Points, in no order, along strands that fork, close into loops and pass close to each other.
Points whose rows are less than 160 apart are linked; no others are. Some points are linked to none.
<533>: [  5 -29   8  22   1  25  10 -23  -3  35  22  27 -16 -36  13  15  33  21
  24  15  14  11  26 -11  14 -12   5  16   7   7 -36 -26 -15  19 -39  -6
  17 -15  -3  -7  15 -20 -25 -17   3  10 -51  23  19   1   9   4  31 -17
  -1   9   2   4 -33  13 -27  22 -20   4  -5 -33 -24 -11   2  36]
<14>: [ -8 -22   2  32 -17  20   8  -9 -12  44  14   4  -8 -76   8  24  38  43
  43   2  27  12  35 -26  22  -5  10  20  15   9 -39 -47 -39  26 -43 -14
  17 -27 -39  -5  15 -54 -41 -40  17  18 -71  28  39   8  13   0  38 -16
 -16  31   5  11 -35   6 -26  30 -26 -13   0 -63  -8 -29  10  53]
<340>: [ 18  34  33  28 -13  32 -27  -1 -44   9  27  54  40  16  17  23 -27 -10
  17  38 -15  39   3  48  -7  -7 -18  28  -5  -7  -9   8  30  25  19  14
  13   4  17 -15 -14   1 -24 -17  -6  30  15 -32  10 -33  12  -1  13  14
  31  18 -51 -26 -14 -10 -14  -5   3  -8  17  -8 -29  12  -5  -8]
<295>: [ 13 -31  -7   8  -5   0 -26   3  38 -63 -40  -2  15  89 -75 -56 -32 -14
 -39  -8   2 -17 -30  54 -17 -15 -32  19 -48   1  12 -25  -4  -1 -18  22
   4  41  25  36   4  78  55  59 -34 -30  31 -20  16   6 -14   0  19  18
  26  -4   9 -10  73  38  18 -58 -19  15  26  71  19 -24   5 -41]
<11>: [ 57 -53  21  17  19  25   4 -33  -3  38  28  56 -45  31 -33 -65  40   1
 -11  17   6   7   5  36  10 -58 -42  21 -11  11 -18 -28 -59 -23 -26  21
  27  33  16   2  46  56 -12  32 -31  -8 -19  21  35   8 -35  -4  45 -40
  20 -35  16   6 -12  38  24  -4 -21  24  45   8 -23   9  -7 -23]
<47>: [ -4 -22 -46 -29 -44  -2  18  12  55  22   5  -7 -11  -2 -21  24  14  41
 -18  -6   2  23  27  -4   9   7  23  -6   2 -12  26  19  26  55   2 -25
 -27  28 -38  37   2 -28 -21 -49   6 -19 -38   4  38   9  25 -14  32 -16
  10  21 -38   9 -30  -1 -11  11  -1  12  -8  28  26 -14  -8   2]
<515>: [  4  10  42  41  18  23  -5 -29 -76  47  19   3  -3 -72  19  16  47   5
  69  33  30 -11  23  -7   7 -17  19  31  17  13 -71 -45 -68 -12 -36  -6
  28 -41 -24 -44  15 -37 -45   0  14  41 -49  10   7 -16  -3   7  32 -13
 -17  10  26 -19 -35  -1 -24  45 -10 -34  27 -78 -45   0   9  66]
<269>: [ 18 -11  14  14  11  -6  22 -34 -35  12  10  -3 -34 -60 -22 -25  67  -6
  37 -46  25 -27  20 -35  20 -13   4   3  15  22 -47 -42 -89 -47 -14  32
  25 -18 -41 -16  30  -6 -13  20  -5 -22 -47  38  13  20 -58 -29  -1 -42
 -22  -2  66  16  -3   7  14  45  13 -19  22 -37 -14  -6  11  34]
<57>: [-33  41 -17 -23   1  -7 -12  33  13 -27 -32 -14  49  13  44  19 -38 -20
 -21  13 -13   8 -26  14  10  33  18 -27 -10  -9  46  36  87  20  17 -42
 -39   1  32  -4 -44 -28   7 -20  26   0  37 -42 -29 -20  24  24 -47  33
  -4   2 -35 -12 -22 -24 -12 -36  29 -23 -22  46   6  11  12 -22]
<252>: [ -4  25  29  68 -42  56 -20  -7 -71  -6  21  36  16 -23 -24  -3  -3  -2
  58  10   2  19   8  17   2  -5 -20  45 -16  24 -38 -15 -37  25 -23  31
  24 -14 -41 -34  16  -1 -28   7   2  36 -19   5  35 -15  12 -12  33   9
  -7  25  -7 -34  23  10  -1  12 -26   0  43 -12  -3 -41   4  25]
<756>: [-20 -40  14 -65  75 -26  13  16  58  38 -15 -51 -15 -65  57  17  15 -34
 -12  11  34 -68 -13 -63  11 -17   8 -31  -7   2 -55  -1  16 -43 -25 -49
  11 -48  49   7  22  17  28  28   8  25 -22 -20 -66   1  15  54   5  15
 -38 -33  51  22 -24 -27 -33  19 -12  19 -77 -44 -13   9 -18  25]
<571>: [ -1   1 -52 -32 -64   6  14  15  33  10  12   3 -22   7 -30   3  17  35
 -22 -16 -11  44  44   8 -15  -7  20   6   7 -20  18  36  17  70  36 -13
 -19  48 -52  41  -7 -19 -27 -45   0 -21 -31  -5  57  -7  13 -12  25 -24
  31  31 -60   4 -31   4   4   7  16   6  -2  36  22  -6   2  -5]
<757>: [-19 -43 -35 -11 -12 -53  46  -6  14  -8   9 -44 -57  39 -40  -5  22  27
 -15 -73  14 -48  -8 -36 -21  12  36 -12   7  -4  11 -13 -34 -14   0  30
 -21  10 -27  23  24  26  27  22  -3 -53  17  33   2  49 -32 -39   0 -28
 -22  -8  82  25  64   6  47  18   5  34 -22  21  26 -10   0  -6]
<567>: [ 50 -22 -21  -1  10 -10  40 -16  10  16  26  29 -60   2 -12 -28  42   5
 -17 -24  -8   7  19 -18  -3 -14 -20  -6  30  -7  14 -20 -39 -34  24  21
  14  20 -14  21  20   4  -9   0 -11 -24 -13  52  18  17 -38 -43 -14 -47
  19 -14  18  35 -16  19  22  23   4   1  11 -19  -6  33 -11 -15]
<180>: [-35  31   1 -25   2  -9 -16  33   8   7 -26 -27  44 -15  55  37 -37  -4
  -4  19 -18  10 -17   5  14  34  33 -26   9 -19  28  41  90  29  -8 -52
 -36 -16  27  -5 -45 -51   2 -34  27  21  23 -38 -41 -21  37  39 -42  35
 -16   0 -40  -8 -36 -38 -27 -24  10 -13 -34  23  10  13  -6  -1]
<277>: [-42  52 -14  38 -46  22 -10  21 -43 -39 -24 -36  34 -19 -31   2  -2   8
  40 -36  -5  17  -5 -32 -17  59  18   1  13  21   2  26 -18  19  23  33
 -14 -32 -76 -25 -20 -35 -13  -9  26   0  -3  30  12  -3  16 -30 -40  19
 -19  31 -16  -3  11  -7  31  -1   4 -20  34   3  43 -31  33   1]
<642>: [ 27 -11  19  14  22  16  15 -13  -9  43  34  44 -17 -19  18  -4  27  -1
  11  26   7  10  12  -1   6 -14 -14  12  11  -6 -24 -15 -20  -4 -18  -3
  21   0  11  -9  26  -5 -27  -5   2   3 -29  30   8 -13 -11  -6   8 -24
   2  -4   5   9 -43  15 -12  22  -5  -2  12 -36 -35  12   1  10]
<352>: [  6  26  40  57 -18  34 -47 -16 -47 -55   8  45  45  18 -36 -12 -32 -46
  45  -9 -13   3 -17  34 -14  -3 -55  28 -20  37 -23  -1 -45 -20  14  66
  38  -4  -8 -22   0  56  17  37 -18   7  30   4   5 -14 -19 -21 -11   4
   6  -9   8 -41  42  23  42  -8  25  -5  52   3 -22 -20  12  -8]
<310>: [ -8 -11 -12 -41   8  -1  16   1  62  56   5  14  -4 -43  47  35   4  13
 -11  17   4  13  16  -7  24   9  22 -18  10 -20  10  11  61  30 -23 -62
  -6   2  27  19 -11 -44 -16 -53  18  21 -26 -23  -4  -7  35  24  13  -2
   6   7 -41  10 -62 -21 -49  11   8   4 -36 -17 -21  11  -4  23]
<670>: [-14 -49 -41 -22 -48 -20  22   6  54  25  -1 -25 -33  13 -40  27  24  59
 -26 -19  14   4  12 -13   1  15  43 -14   3  -5  22   3   5  41 -12 -13
 -32  11 -50  32  12  -8   7 -21  -3 -39 -31  21  31  38  19 -26  31 -20
  -7  19   8  23  11  12  11  14 -19  23 -20  28  35 -20 -12   1]
<541>: [ 24 -15 -37  -8   9 -46  56 -11  19  12  37  -9 -79  17  -7 -12  42  22
 -22 -61 -11 -15  11 -42 -30  -8  15 -15  34 -21  32 -22 -41 -39  30  25
   1   7 -20  29  21  -1  -4  -2 -14 -35  11  50   5  35 -40 -59 -25 -51
   9  -7  50  48   1  13  41  32  23   9 -23 -35  -2  28 -17  -9]
<357>: [-13  43  32  55 -13  28 -38  -7 -53 -58  -1  37  51  12 -21  -1 -37 -36
  52 -11 -15   5 -11  20 -14  28 -47  18   0  27 -18   8 -19 -14  29  44
  20 -16 -13 -31 -14  21   0  19   2  13  33   7  -1 -22  -6 -24 -28  14
  -6   1  -6 -33  31  10  46  -6  27 -15  40  -2 -11 -15  25  -2]
<494>: [-12 -81 -22 -29  -2 -53  37  -4  34  -9  -6 -45 -70  58 -45 -36  21  22
 -29 -59  24 -62 -16 -15  -9 -15  39 -18  -8 -13  15 -19 -41 -24 -19  23
 -20   9 -10  33  36  38  43  37 -23 -41  13  14   1  52 -34 -17  35 -26
  -8 -27  78  14  73   6  28  10 -21  43 -30  39  36 -22  -6 -15]
<748>: [ -5  -2 -24 -82  82 -56  29  12  72  19  -1 -48 -59 -73  75   7  19 -35
 -57  -4  -6 -49  -3 -88  19 -11 -10 -56  37 -17  15   7  16 -51  19 -44
   9 -33  59  14   9 -11  34  21   4   0  11   6 -63   9   6  35 -53   2
 -40 -16  35  54 -49 -22 -16  24  12   6 -77 -54  -8  53 -36  -6]
<3>: [ 18 -12  69  25   5  35 -30 -29 -51   3  14  22  29  19  -8 -13 -30 -43
  32  20   2 -24 -36  44  -3 -29 -17  20 -52  10 -64 -15 -29 -29 -50  45
  11  -8  27 -21  27  55  20  50 -18   7   0 -25 -17 -11 -19  24  47   5
   2 -20  23 -51  41   0 -19  -5 -11  15  18   5 -16 -31 -14  11]
<767>: [-18 -19  35 -30  28  -2 -15  -6  17  69 -17 -28  40 -22  78  92 -31   2
  -6  79   2   4  -9  25  18   0  39 -17 -14 -30 -21   6  73   7 -42 -61
 -26 -36  49  -7 -20 -30   0 -26  18  54   1 -68 -46 -20  52  76  21  44
  -1  -3 -47 -12 -13 -44 -90  -3 -31  16 -69 -12 -16  15 -42  22]
<766>: [-45  65  17  51 -18  20 -27  15 -57 -49 -24  -5  49 -20 -23  -5 -32 -16
  63 -29 -17   3  -2 -13 -14  55  -1  -1   6  24 -11  23 -12 -14  23  31
   2 -34 -51 -37 -31 -19   0   3  25  17  25  17   0 -13  -2 -22 -56  21
 -13   4   3 -25  15 -10  31  -7  23 -33  41 -12  17 -18  36   8]
<82>: [  6  36 -50 -26 -34   2   2  28  16 -15   9  14   7  17  -3  -3  -6  -3
 -33   4 -18  49  34  23  -9 -12   6   2   7 -16  25  39  46  62  43 -19
 -15  51 -17  35 -45 -10 -21 -55  10  -9  -6 -33  45 -25  19   5  15  -4
  37  19 -77 -13 -41  -3  -2  -9  41   3   6  41  10  15  17 -18]
<548>: [ 58 -17  34  46 -16  36 -45 -14 -29  -9  24  63  14  41 -56 -55  -2 -11
 -10  20   2  21  12  72 -10 -51 -63  36 -32  21 -12 -14 -44   1   6  29
  37  51  13  15  28  88   1  37 -53   5  20   2  42 -12 -24 -15  32 -19
  40  -8 -19 -32  31  53  45 -30  -4  16  65  14 -36   7  12 -33]
<87>: [ 21 -34  -7  13  10 -16  29 -42  -7  16  23  -6 -73 -37 -20 -36  82   9
  19 -44  21 -25  16 -22  14 -33   6   3  25  19 -38 -44 -97 -46  -6  38
  23 -11 -37  -5  36  11 -15  16 -22 -34 -38  42  22  39 -63 -38  19 -59
 -13 -22  67  28  -2  18  25  46   2  -5   7 -38 -13 -13  -4  22]
<263>: [-19 -22 -34 -33 -32   9  15 -11  59  44  19   5  -2 -39  14  35   7  46
   7  16   5  32  28  -7  24  -1  29  -6  18  -9  14   5  41  57 -21 -44
 -11  22  -9  30  -9 -47 -27 -72  22  13 -54 -19  21 -16  45  13  40  -8
   7  19 -59  11 -58 -11 -42   9  -1  12 -25  -9  13 -14  -2  32]
<125>: [  33  -60   -8   -2   15  -18   36  -46   20   30   27    0 -100   -5
  -28  -41   89   24   -5  -30    7  -26   12  -23   18  -51    3  -10
   26   12  -21  -38  -87  -43   -7   38   25    6  -25   -3   43   22
   -9   24  -34  -30  -25   44   19   53  -60  -30   35  -55   -1  -35
   77   39    0   39   35   28  -13   11   -5  -33   -5   -2  -15   11]
<212>: [ 29  17 -26 -46  30 -37   9  20  24 -27 -17  12  -8  21  30  -6 -27 -29
 -59 -13  -9   2  -2   6   0   9  -9 -28   4 -15  45  21  59 -15  31 -29
 -16  30  48  32 -32   6   7 -14   4 -18  31 -12 -17 -10  -5  15 -44   4
  16  -3 -22   8 -20 -20  -6 -13  44 -13 -13  29 -16  52 -10 -39]
<78>: [-42  18  18 -31  30 -12 -11  34   5  26 -33 -47  43 -32  76  60 -39 -31
  -3  27   4 -17 -20 -27  10  32  30 -36  -6 -17   4  22  86  -4 -21 -65
 -30 -36  36  -2 -22 -39   0  -7  32  22  25 -23 -68 -15  31  58 -46  42
 -30 -14  -9  -9 -22 -45 -34  -4   4  -1 -42   8   1  16 -16   0]
<559>: [-29  35  19  64 -49  48 -24  -3 -71  -4  19  -9  29 -57 -12   8  -3  32
  77   0   5  24  26   1  -2  12  19  45 -12  34 -37 -11 -48  35 -42   0
  18 -30 -65 -42  16 -44 -35 -18  27  39 -32 -10  24 -14  35   6  29  28
 -24  32  -4 -26  29  -8 -23  15 -39  -6  38 -29  20 -43  -1  59]
<157>: [ 43 -14   2  -4  38   1  24 -13   1  20  26  33 -29  -3  10 -26  23 -13
 -10   5  -3   2   6 -12  15 -17 -27  -9   8  -4  -5  -8 -24 -33   3  10
  21   6  27   1  18  15  -6   7 -12 -12 -10  29  -4   0 -28 -10  -5 -30
   8 -18  16  22 -18  19   5  13   8   9   8 -13 -19  28  -2  -8]
<457>: [-18   9  20  19 -16  21 -20  12 -12  20  10  -2  36 -12  31  40 -25  29
  31  34  -8  22  -2  19   4  11  32  19 -12   3 -16  11  32  29 -47 -17
  -2 -26   1 -24  -7 -37 -14 -35  21  36 -17 -26 -19  -5  43  25  23  37
  -6  19 -35 -20  -4 -21 -46   0 -34   6 -15  -8  10 -17 -14  25]
<629>: [ 47  11 -34 -56  52 -41  29  -1  34  -7  -5   5 -31  11  42 -22 -10 -25
 -65  -2  -9  -6   0 -18  16  -1 -13 -29   9 -23  43  16  21 -40  31 -17
   8  32  53  30  -3   5  12   7  -3 -20  24   9 -30   2 -12  16 -42  -7
  15 -14   2  31 -12 -13  -4   2  32   1 -27   6 -17  66 -18 -28]
<48>: [ 16 -87 -14 -19  21 -22  34 -35  49  37   9   6 -89  11 -26 -22  67  34
 -26 -15  16 -22  19  -9   7 -42  23  -9  12  -6   6 -19 -40 -11 -14  12
  14  16  -3  20  45  21  -4  12 -32 -29 -26  37  31  51 -32 -23  60 -46
   3 -22  49  35  10  27  24  16 -25  25 -13 -16   9  -3 -18  -8]
<701>: [-10 -22   7 -75  88 -41  14  12  55  30   2 -49 -40 -65  64   0  31 -35
 -41  11  14 -62 -23 -69  24 -38 -10 -41   8  -8 -36  -5  -3 -53 -12 -42
  19 -50  74  -8  22  25  32  38  -4  21 -12  -7 -63   8   7  46 -15   9
 -42 -34  55  38 -37  -7 -29  20 -16  25 -76 -55 -17  35 -37  -2]
<140>: [  2 -72 -33 -39  -3 -26  41 -12  79  34  -1  -6 -68   9 -27  17  43  45
 -39 -15  13 -14  18 -13   1 -11  39 -17  17  -9  34 -16   2  21 -12 -14
   0   8 -12  41  21  -4  -4 -12 -17 -37 -35  33  24  46   0 -30  41 -36
  -2  -5  20  37  -6   8   7  22 -24  25 -33  -8  12   2 -19   3]
<409>: [-28  80  66  82 -19  21 -66  -2 -80 -11   2   6  49 -23  17  45 -36   4
  62  49 -23  47   1  46 -34  27 -12  42  26  14 -16  15  18   5  36  25
  11 -33 -21 -74 -34 -59 -30 -16  18  50  39 -36 -10 -28  23  15   2  52
  13  15 -24 -30   9 -40 -34   8 -11 -26  21 -32   6 -15 -10  18]
<578>: [-19  59  63  56 -24  27 -41   1 -77  28   7   5  22 -50  31  55 -21  21
  65  50 -14  34  12  29 -16  17   5  36  20   5 -29   6   3  17   4  -4
  10 -33 -20 -56 -20 -83 -53 -35  23  52  12 -22  -3 -24  24  14  14  33
   3  20 -36 -30 -14 -49 -51  23 -15 -24   6 -53   5   0 -13  32]
<772>: [ 13  33 -38 -46   3 -22   7  27  17 -22 -11  20   6  20  25  -2 -19 -20
 -49  -3 -18  25  19  20  -6   0  -4 -15  14 -15  40  29  59  26  36 -29
  -8  39  22  25 -46  -3  -5 -32   3 -15  13 -23  15 -19 -11   9 -15   3
  34   8 -56   0 -34 -10  -5 -13  56  -3  -4  35  -3  43  12 -28]
<580>: [-50  55 -14   9 -32  18 -20  11  -9 -61 -27 -38  76  44 -33  -6 -29   3
   7  17 -15  64 -36  10  -2  15   5  10 -19  19  53  40  50  51  42  -1
 -39   2 -19 -29 -50   5  15 -10   9  25  20 -38 -14  -5  39   5 -39  49
   5  33 -52  -6  18   8  23 -64 -16 -30  32  42  38 -55  23  10]
<301>: [ -6  64  58  58 -14  34 -60  -7 -66 -15   9  36  59   5   9  38 -45 -14
  37  44 -27  36  -2  52 -26   8 -23  29   3   4 -13   3  17   0  41  32
   8 -23   7 -43 -29 -20 -21  -7  -2  47  38 -33  -7 -33  11   4   6  39
  21   5 -36 -38   1 -24 -10  -6  -4 -26  25 -25 -22  -3  -6   4]
<731>: [-25  26 -50 -11 -53   6   8  31   8 -24 -23 -47  22  33 -25  10  -4  20
 -11 -19 -17  22 -19 -23  -5  38  17 -12   2  -6  49  41  33  40  45   8
 -41  14 -39   0 -33 -15   6 -26  10 -24   9   0   7  10  16 -35 -33   6
   1  31 -35   0  -4   1  27 -31  16 -23  -5  43  34 -13  24 -17]
<222>: [-12  66  30  23  36  -9  -7  14 -67  -3 -19   5  24 -56  29   4 -22 -37
  65 -20   4 -24   7 -34  -2  36  -6  -9  13  -1 -39   5  -6 -49  13  -3
  17 -34  -8 -26 -12 -25 -10   5  26   0  27  29 -40 -18 -19   7 -65  14
 -20  -8  25 -17  -4 -27   7  32  45 -28  18 -56  -8  12  -2   7]
<653>: [ 20   0 -50 -64  57 -60  43  -2  59   8  13 -28 -61 -21  58 -12   7 -23
 -73 -21 -14 -31   3 -67   5  -1  -5 -55  39 -40  50  14  15 -51  43 -28
  -1   4  45  24  -3 -10  23   5  -1 -20  23  23 -37  15  -6   7 -54 -11
  -9 -16  20  49 -27 -11  -5  14  23  -2 -55 -25  -1  60 -39 -18]
<226>: [ -7 -16 -37 -40  -3 -33  12  26  34 -37 -35 -45   4  56  -3 -12 -18  10
 -58 -14  -6 -14 -25 -11  -3  34  12 -29 -17 -19  60  10  45   3  16  -2
 -46  22   8  31 -26  13  43   4  10 -36  13  -6 -15  11   5  -8 -28   3
   2   3   3  14  29  -4  -2 -33   6  -3 -20  63  19  10  19 -43]
<126>: [-17 -21  12   0   3   9 -30  21  28 -63 -39 -20  47  72 -34 -30 -46 -15
 -25  10  -5 -12 -50  44 -11  -9 -14   6 -64   2   2 -19  17  22 -47   8
 -12  10  31  11   2  64  61  53  -8 -17  25 -34 -15  -5  11  24   8  32
   6 -12  -2 -20  60  33 -10 -60 -39   7  13  64  24 -47   5 -25]
<299>: [-14   0 -61 -42 -29 -27  28  25  26 -28 -27 -53   0  52 -21   7 -10  23
 -42 -34 -14  -4 -19 -23 -19  41  28 -29 -10 -19  63  20  34  19  38  -3
 -53  27 -23  20 -32   9  33  -2   6 -40  15  11  -1  13  14 -37 -29 -16
  -7  17  -8  19  21  -6  21 -33  18  -5 -22  46  20   3  23 -28]
<370>: [-39  37 -32  -3 -34  16 -12  26  -5 -45 -26 -45  49  20 -16   1 -22   7
  -1 -12 -17  38 -28 -21   2  41  15 -15  -4   0  43  39  39  39  32   3
 -46  -4 -30 -11 -41  -9  13 -15  20  -6   8  -5  -5   5  19 -16 -39  28
 -10  24 -33  -6  16  -6  13 -45  -5 -23   9  36  39 -37  33  -4]
<80>: [  9  24  19  56 -30  57 -11   0 -54  17  36  61  16  -2  -7   0  -9   1
  44  22  -9  28  22  28  -5 -12 -31  37  -1  10 -24  -4 -19  27   3  32
  22   2 -18 -21  13  -5 -28  -7  -8  24 -16   6  35 -23   5 -20  17  -2
   9  17 -30 -13  -9   9   6   2 -12  -8  41 -14 -19  -6  14  10]
<503>: [ 69 -31   5  27  -5  24  -8 -18  -9  30  29  64 -41  31 -38 -65  23  13
 -21  17   4  25  35  52 -10 -54 -40  29  -8  19  -9 -14 -46  -1   5  14
  29  54  -3  12  37  59 -25  21 -42   3  -9  20  61  -3 -30 -20  36 -46
  39 -12 -17  -4  -6  49  40 -16 -10  19  52  12 -23  19  -1 -34]
<635>: [-13  27  52  50   1  22 -17 -10 -84  48   9   9  16 -66  30  45   7  17
  65  38   9  13  15   2  -6   7   8  34  15   4 -46 -23 -25   6 -20  -9
  24 -36 -16 -47   0 -67 -48 -23  24  46 -13   9   5 -20  18  10  26  15
  -4  25  -7 -30 -26 -23 -48  30 -15 -15  11 -76 -15   2   1  57]
<424>: [ 16 -44   1  -7   2 -18  -5  -2  25 -44 -32   8 -18  72 -55 -68 -29 -13
 -39 -27  11 -43 -33  40  -6 -19 -35   9 -40  -4   2 -33 -32 -39 -31  36
   6  28  34  30  37  67  62  58 -30 -37  35 -11  -3  11 -33  10  27  -4
  23 -30  36   1  78  22  11 -33  -5  32   8  54  24 -19   1 -33]
<592>: [ -7  45   8   9 -17  12 -38  11   0 -80 -21  12  69  59 -25   2 -48 -23
  -9  12 -19  19 -16  28 -13  10 -29   5 -12  10  30  19  33  17  43  12
  -2  17  21  -6 -36  31   5  14 -12  12  42 -27  -2 -22   3 -11 -33  36
  16   2 -29 -26  16  20  36 -41  11 -25  28  43   1   3  22 -22]
<320>: [-35  82  11  20 -25  14 -44   9   1 -72  -4  -5  96  56 -25  17 -48 -11
   2  41 -18  53 -21  44 -21  -2 -19  19  -6  21  39  30  53  39  63  -3
 -23   4   8 -27 -48  11   0  -3 -11  38  45 -55  -5 -34  31   2 -30  56
  13  14 -60 -38  15   0  27 -48   0 -43  39  37  20 -17  13   2]
<761>: [-19  14  -6  19 -32  21  -6  12 -15  -8  -9 -13  31 -31   0  11  -2   8
  41 -16  -4   7   4 -24   4  44  12   5   2   4 -14  11  -3  16 -23   2
  -5 -29 -41 -17  -6 -40 -12 -27  37  -6 -21  20   1   0  10 -11 -19  15
 -16  17  -4  -6  -9 -12  -6  16  -9  -2  10   0  25 -21  21  13]
<336>: [ -8 -23  12 -49  40 -13   8  -8  53  68   1   2  14 -19  77  65 -17  -1
 -32  60  11   2  -4  16  22 -10  34 -27   1 -21  -5  14  79  25 -29 -77
 -12  -3  64  19 -22 -35   0 -34   3  39 -11 -52 -21 -11  51  61  31  16
  -1  -7 -48   1 -44 -29 -75  17  -7  13 -62  -7 -29  28 -27  12]
<750>: [  6   8 -23 -17  -8  -8  -1  13  17 -69 -33  -5  26  54 -21 -16 -34 -13
 -43  -6  -4 -11 -22  17  -7  22 -18  -8 -20  -6  41   8  26   0  17  11
 -12  27  25  18 -27  34  25  20  -3 -23  30 -15  -3   1   1  -7 -27  16
   9   0  -7  -5  28  13  14 -43  12  -9   3  52   5  13  24 -42]
<367>: [ 43  -2  30  55 -17  35 -37 -14 -35 -28  18  60  25  24 -51 -40 -20 -27
  16  -7  -4  15  -1  47  -9 -26 -75  35 -15  26  -6  -8 -62 -17  23  52
  43  36  -4   0  24  74  15  32 -42  -2  29  10  35 -19 -29 -31   9 -14
  25 -13  -4 -22  37  42  57 -22  21  10  53   5 -33   1  19 -33]
<619>: [-13  -8   5  20 -35  30  -8   8  -4   2   6  12  34  -6   5  21 -15  23
  22  16  -8  19   3   2   9   8  22  15 -15  16 -11  13  15  35 -49  -7
  -6 -12 -11  -7   4 -12  -5 -21  23  20 -21 -13  -3  -4  29  13  16  19
  -9  17 -20 -17  10  -2 -30  -2 -36  12   8   4  18 -33   3  11]
<563>: [  5  14  28  23  23   9   1 -18 -67  16   2   8  -1 -78   2 -12  42  -8
  71 -12  34 -23  27 -32  13   2  10  24  16  16 -57 -37 -73 -35 -25  10
  25 -38 -37 -22  19 -34 -33   1  10  14 -42  26   7  -8 -27 -11  -2 -20
 -19  13  46 -11 -20  -1  -2  45   4 -33  39 -60 -29 -12  16  49]
<713>: [  5  32 -17 -39  32 -21   0  31  12 -35 -34 -11  30  20  47  16 -40 -46
 -43   3  -1 -18 -18   1   9  28  -5 -26  -2 -18  44  18  64 -16  34 -29
 -23  12  53  14 -31  -6  15   0  12 -10  49 -19 -41 -13   7  29 -68  25
  -7  -6 -14   2  -5 -23  -2 -27  37 -18 -22  46 -17  41  -3 -38]
<239>: [-11 -34 -37  -7  -8 -46  56  -5  22   4  23 -38 -69  20 -20   4  28  26
 -14 -72   6 -34  12 -52 -21  14  40 -11  25  -9  13 -18 -29 -20  16  22
 -14  -4 -38  20  20  -2   8   1   0 -50   4  47   6  44 -22 -45 -10 -36
 -14   1  70  36  23   9  47  31  18  15 -29  -8  16   8  -1  10]
<42>: [-20 -16  15 -45  58 -17  10  12  30  26 -18 -35  11 -29  65  39 -16 -29
 -15  17  21 -42 -14 -39  13  14   8 -35  -9 -13 -20  15  51 -22 -28 -54
 -10 -32  46   9   4  -9  24  14  27  13   0 -10 -57 -11  19  52 -32  18
 -41 -17  15  12 -17 -32 -35  15   1  11 -55 -11  -9  21 -18   2]
<535>: [ 48 -70  19   0  32   4   4 -46  14  37  18  41 -60  29 -31 -77  48  -4
 -11   5   9 -27 -12  24  14 -62 -26   1 -11  16 -35 -31 -74 -51 -48  18
  22  20  31  -6  60  52  10  44 -49 -14 -14   9   9  21 -54   9  50 -39
   0 -52  46  12   7  35  17   4 -28  29  25  -4 -15  -2  -7  -7]
<98>: [ 13 -57  -7 -20  12 -37  21   0  23 -26 -30 -13 -41  65 -45 -61  -8  -2
 -36 -37  16 -59 -35  12  -6 -15 -13 -11 -30 -14  11 -15 -40 -42 -22  35
   2  23  19  31  33  49  60  61 -27 -43  31   2  -9  30 -37   9  26 -12
   5 -34  56   9  72   7  14 -20  -9  43  -8  47  30 -19  -1 -33]

A fork is a point with three links, a tip a point with one. Leave the first point through the second and follow the links. Name the first fork or tip that comes.
<87>; <269>: <559>
<756>; <701>: <212>
<367>; <548>: <535>
<494>; <757>: <14>
<352>; <357>: <457>
<767>; <336>: <47>
<642>; <157>: <126>
<47>; <263>: <767>

A piece is all that can be reached along the links. How many separate loops has the piece of each point below (a circle has one, a figure eight two, a Y none), and how many tips (points with one link)?
<541>: loops 0, tips 2
<756>: loops 1, tips 2
<226>: loops 1, tips 0
<357>: loops 0, tips 2

A tip is a point with one link. Name the tips that can be reached along the links from each point below, in the order of the rows.
<757>: <14>, <126>
<47>: <767>, <559>
<548>: <457>, <535>

Name the points in between on the shortest way along the links from the first point to the second, in order.
<263>; <212>: <47> > <571> > <82> > <772>
<457>; <352>: <619> > <761> > <277> > <766> > <357>
<252>; <409>: <80> > <340> > <301>
<301>; <670>: <409> > <578> > <635> > <515> > <563> > <269> > <87> > <125> > <48> > <140>
<533>; <239>: <642> > <157> > <567> > <541>
